Points on a hilly landscape, in no order, each with its height.
A climber steps from a point to whichever of its 2 nearest points has the largest rise for the distance, and stops where none of them is higher. Distance is the straight distance between rows; heights are no part of it.
J173: [141 150  80 134 116  95 100 204 169 185 104  89 110 126  69 127 134 145
 130  88 124]  height 70.5
J12: [137 107 119 173 153 136 129 118 164 181 105 140 122 158 173 182 116  99
 131 143 143]  height 85.8
J754: [129 136 127 120 127 107 177 166  95 102 134 122 123 123  94 104 164 135
 122  99 104]  height 42.0
J178: [129  98 152 174 144 146 120 131 108 190  80 126  99 159 167 105 117  88
 130  94 116]  height 59.5
J49: [123 127 167 153 115 122 192 132 110 131 176  90 126  98  39 113 150 169
 109 144 123]  height 38.2
J623: [117 125 184  98 112 133  78 129  88  85 133 143 145 127 177 118 108 166
 146 162 122]  height 24.1
J318: [ 95 114  87 132  84 161  78 109 151  62 170 136 144 103 103 132  91 136
 126 153 103]  height 56.5
J650: [141 126 140 121 126 179  78 114  71  95 107 125 134 100 163  83 117 145
 145  85 138]  height 33.7
J411: [124 127 104 127 124 151 121 127 126 115 116  97 130 138 193 182 100 130
 100 114  96]  height 43.3
J365: [162 143  97 101 152 117 122 150 157 142  59 144 117 151 194 149 126  72
  84 117 140]  height 10.3
J572: [119 123 168 151 130 113 160 143 119 169 146 144  97 142  85  60 167 132
 159 137 155]  height 56.4
J852: [158 164 105  76 119 141  62 149 137 127 110  93 140  71 116 118 120 193
 118  89 125]  height 45.1
J547: [ 89 125 136 138  89 105  83 154 112  83 136 152 161  99 116 201 131 118
 101 145 122]  height 60.7
J981: [105 146 181  98 147  99 154 106 109 143 144 163 107 167 131  72 150 117
 171 145 136]  height 49.4
J268: [ 66 129 167 117  97  78 157 155  52  77 119 161 132 167 116  98 121  74
 123  92 130]  height 77.6
J129: [106 123 117 107 100 139  51 136 158 135  89 140 124 146 195 117  93 108
 110 101 141]  height 71.5
J620: [ 96 122 135 194 125 153 155 103 127 160 151 111  95 141  97 111 128 122
 140 133 107]  height 64.5
J328: [ 88 127 122 158 110 104 126 182 147 186 109 110 109 145 105 124 134 139
 128  77 107]  height 58.1
J407: [144 137 103  81 123 130 155  95 189 162 152 114 162  70  75 157 132 167
 123 155 146]  height 35.0
J430: [158 126 146 123 126 139  68 178  70 100  67 125 125 102 147 107 127 142
 118  96 117]  height 42.3
J233: [149 105 131 186 147 103 194 147 133 155 146 143 123 121  74 137 177 111
 121 143 178]  height 47.3
J42: [153 154 117 124 140 127 108 172 122 158  51 152  91 128 136 119 137  69
  98 125 138]  height 5.3
J858: [158  82 102 179 146  89 125 190 104 107  99 106 159 155 136 162 125 137
 133  80 106]  height 46.3
J691: [169 125 176 129 186 145 139 114 126 189 122 100 108 140 136 113 156 171
 141 138 104]  height 79.5
J465: [147 160 105  82 142 128 175 137 149 135 126 111 123 100  92 115 149 141
 114 123  97]  height 48.4
J182: [107 119 129 158 121 148 118 120  87 109 115 143 104 135 119 105 119  94
 143 128 122]  height 75.9
J845: [136 112 168 137 187 130 161 115 136 201 115 120  99 183 157  96 155 115
 162 108 113]  height 69.3
J504: [156 119 133  69 115 144 132 118 114  86 149 106 173  80 106  98 124 199
 141 118  95]  height 20.3
J922: [ 91 110 194 174 121 118 125 122  44 120 125 141 117 162 138 129 121  94
 142 129 143]  height 88.0
J99: [183 121  90 160 164 130 151 131 153 164 115 135 128  96  97 154 165 113
 139 130 187]  height 53.4
J956: [121 136 107 129  98 158  54 138 136 103 125 124 153  82 114 165 124 134
 105 128 133]  height 49.6
J280: [115 142 116  95 124 141 137  99 168 107 143 128 132 156 206 158  98 143
 100 171  84]  height 34.1
J356: [141 149 113 114 109 120  72 172 174 160 117 102 128  91  83 130 123 188
 131 132 102]  height 56.3
J248: [ 57 136 197 156  82  62 175 152  64 117 167 154 129 171 106 136 137  95
 117 113 170]  height 89.9
J969: [149 148  88  90 135 177 127  93 173 133 137 131 105  99 127  73 134 131
 138 127 145]  height 56.1
J608: [ 87 117 184 130  96 114 102 146  48  81 149 127 162 119 117 132 123 158
 156 123 118]  height 31.0
J367: [121 106 148 216 127 137 182 144  86 145 145  98 109 129  89 123 160 128
 113  82 135]  height 55.2
J859: [ 73 153 153 103  89 137 102 138 113 139 128 118 101 123 128  85 118 154
 143 113  84]  height 39.8
J251: [ 99 129 118 137 109 156 110  85 132 145 137 144 151 100 156 163 122 119
 141 115 179]  height 29.6
J451: [ 98 136 170 113 100  89 127 199 109 124 128 132 106 156 113  72 135 164
 131 131  67]  height 51.2
J18: [107 150 105 109 123 163 123  94 149 174 105 136 113 111 164 117 133  99
 130  77 185]  height 29.8
J361: [139 169  61  93 129 136 149 129 149 106 112 140 127  92 111 136 146  91
 112  91 146]  height 55.8
J565: [143 122 126 157 127 173 155  85 128 135 156 100 126  69  43 132 137 147
 118 162 125]  height 32.0
J916: [173 142  63  75 140  98 159 127 211 155 129  83 167 110  99 193 106 163
 117 145 129]  height 40.6
J571: [130 165 118  75 116 136 100 140 122 147  87 120 131  89 159 129 139 142
 117  65 156]  height 36.1
J317: [148 150 106 101 138 171 138  89 113  86 132 148 121  92 139 105 133 100
 120 139 153]  height 64.2
J885: [107 151 158  64 107 135 145  71 168 146 170 130 151  93 103 129 115 172
 132 184 121]  height 29.9
J974: [160 147  87  75 158 119 142 131 183 153 102 120 126 160 191 136 124 123
 123  97 134]  height 15.3
J768: [196 128 106  89 144 141  77 129 147  97  99 145 146  89 177 129 126 141
 101 160 184]  height 11.6
J536: [137 109 133 159 130 122 104 156 149 141 111 139 124 157 160 171 118 130
 123 196 103]  height 69.2
J635: [147 127 138 127 168 141 173  78 179 141 149 120 120 145 166 171 130 134
 117 204  95]  height 31.5
J509: [122 121 133 142 189 123 207  88 115 122 134 145 112 188 149 113 143  62
 142 117 121]  height 23.4
J584: [ 43 107 113 138  80 117  96 131 124  79 142 167 138 134  89  89 101  73
 158  93 125]  height 80.8
J387: [125 126 111 152 149 110 181 148 102 156  89 137 135 135 137 167 145  76
 114  72 148]  height 36.4
J633: [139 103 118 133 131 147 123  90 165 115 168 146 140 118 114 121 123 147
 168 188 151]  height 40.5
J649: [105 133 102 111 159 118 179  95 169 153 127 151 116 170 181 133 127  81
 144 103 132]  height 19.9
J53: [ 88 122 191 187 107  77 207 132  83 108 204 118 110 193  93 108 136 121
 135 122 153]  height 77.2
J824: [204 118  54 148 167 140 121 129 186 120 100 135 126 121 123 128 137  92
 126 141 165]  height 60.6
J299: [131 133 126 167 137  95 180 156 127 175 119 142 133 126 117 201 163 100
  99 142 164]  height 41.5
J241: [127 141  43 134 120 104 115 158 160 117 113 116 157 110 106 185 121  93
 105  78 147]  height 48.2
J848: [206 134 134 111 168 153 121 115 144 183 115  95 133  87 123 120 150 182
 137 120 145]  height 68.2
J748: [154 123 141 132 169 139 145  91 108 121 115 155 112 155 181 135 127  70
 119 166 139]  height 27.7
J227: [105 130 157  68 101 131 149  94 132 102 171 111 159 114 103 111 104 200
 150 159  67]  height 24.9
J261: [135 115 168 185 132 147 120 106  75  97 146 123 109 141 111 121 115 131
 130 191  91]  height 63.5
J670: [155 148 144  89 140 136 163  94 119  81 140 139 132 111 113 150 128 118
  86 222  84]  height 45.4
J385: [129  84 132 203 118  95 140 195  80 126 116 108 146 129  99 163 152 135
 107  78 147]  height 47.4
J505: [179 138  70  77 121 123  74 130 155  65 123 120 182  82 156 151 108 154
  98 118 171]  height 7.4
J432: [167 123 109 105 126 113 109 131 188 177 141 108 176 109 143 205 126 184
 138 144 158]  height 48.3
J551: [180 120 158  92 153 145  95 124 114 108 105 149 127 125 181 100 132 151
 131 168 124]  height 17.5
J513: [153 100  59 161 143 137 103 123 191 126 106 135 128 151 177 161 105  85
 115 118 163]  height 71.6
J292: [105 136 151 119 125 169 119 101  83 144 134 108 107 121 134  60 127 152
 166  73 115]  height 32.1
J374: [120  99  99 176 125 155 106 136 147 189 100  98 114 152 152 139 106 141
 151  75 105]  height 49.5
J88: [116 132 154 116 109 113 151 129  79  93 153 136 166  94  96 140 154 146
 129 133 145]  height 36.2
J184: [138 127 114  83 171 141 196  83 162 104 164 125 132 149 134 110 140 138
 152 144  92]  height 27.9
J979: [ 95 120 201 160 109 103 179 142  85 134 190 110  95 173  81  51 155 158
 156  99 148]  height 66.0
J189: [162 104 133 110 170 173 141  61 139  99 174 112 142 144 171 103 124 160
 155 151 106]  height 32.8
J409: [ 96 119 185 178  99  96 108 157  80 106 129 157 132 126 100 161 140 101
 110 171 149]  height 74.1
J988: [124 141 151  77 150 152 129  38 156 115 185 134 124 165 188  82 109 147
 165 158 131]  height 38.3
J57: [ 93 140  90 140 105 105  78 168 158 160  79 132 120 133 122 177 107  69
  95  92 122]  height 39.0
J929: [115 160 163  81 149 124 141  54 113 104 166 168  99 171 151  81 106  95
 165 177 136]  height 43.8
J8: [100 100 137 167 112 127 110 116 124 137 155 157 155 120 108 157 130 133
 167 149 169]  height 34.5
J553: [142 137  78 112 122 133  66 146 140 112 101  88 137 150 204 142  77 142
 104  71 102]  height 54.4
J779: [137 105 113 128 131 104 113 171 133 114 115 135 141 154 147 136 116 151
 152 124  99]  height 55.1
J90: [ 88 151 129 167 106 132 113 160 125 177 110 111 110 115 108 184 130 118
  89 121 103]  height 47.5
J159: [103 115 153 116 103 121  49 178 104 127  65 154 124 140 162 102 105 111
 123 104 106]  height 55.0
J674: [ 65 109  84 131  78 138  57 125 182  99 144 162 125 125  98 105 101 107
 146 127 126]  height 68.0
J746: [133 136 128 114 144 105 165 119  94 115 102 175 139 130 140 141 159  66
 126 128 171]  height 32.3
J923: [ 55 133 136 136  97 109 142 106  80  83 174 139 112 148  79  77 106 119
 165 111 118]  height 69.6
J236: [206 126  77 130 162 144  98 109 181 162 128  77 150 122 156 155 117 178
 135 114 165]  height 57.9
J422: [124 128 127 136 102 120  28 197 110 132  88 106 127  93  95 109 128 160
 133  67 122]  height 31.2
J734: [179 125 122 142 160 154 170  94 141 127 131 113 122 101 105 163 140 120
 103 190 107]  height 38.1
J501: [169 120  87 107 133 164 126  66 194 104 159 139 121 107 135 105 109 135
 106 193 141]  height 47.6
J326: [ 81 117 167 144  90  79 130 201  91 109 104 148 110 166 122 104 136 103
 102 118  97]  height 64.6
J289: [117 139 195 134 123  95 189 123  89 107 180 122 116 142  69 111 141 150
 115 185  99]  height 44.9
J343: [128 129 142 139 141 115 186 107 112  82 158 131 112 151 110 131 120 112
 120 196  67]  height 53.1

Where does a climber stop that starts at each point below?
J189 -> J248
J365 -> J12
J227 -> J691

Call two points neighbours if one is among the 2 nearest of the other. Go from one point of each pair to the other, from neighbour to neighbour, staying as high as possible. Name the lowest point that can't be avoided.
J343 and J248 -> J635
J317 and J173 -> J57
J922 and J584 -> J923
J173 and J691 -> J374
J12 and J343 -> J858
J248 and J129 -> J292
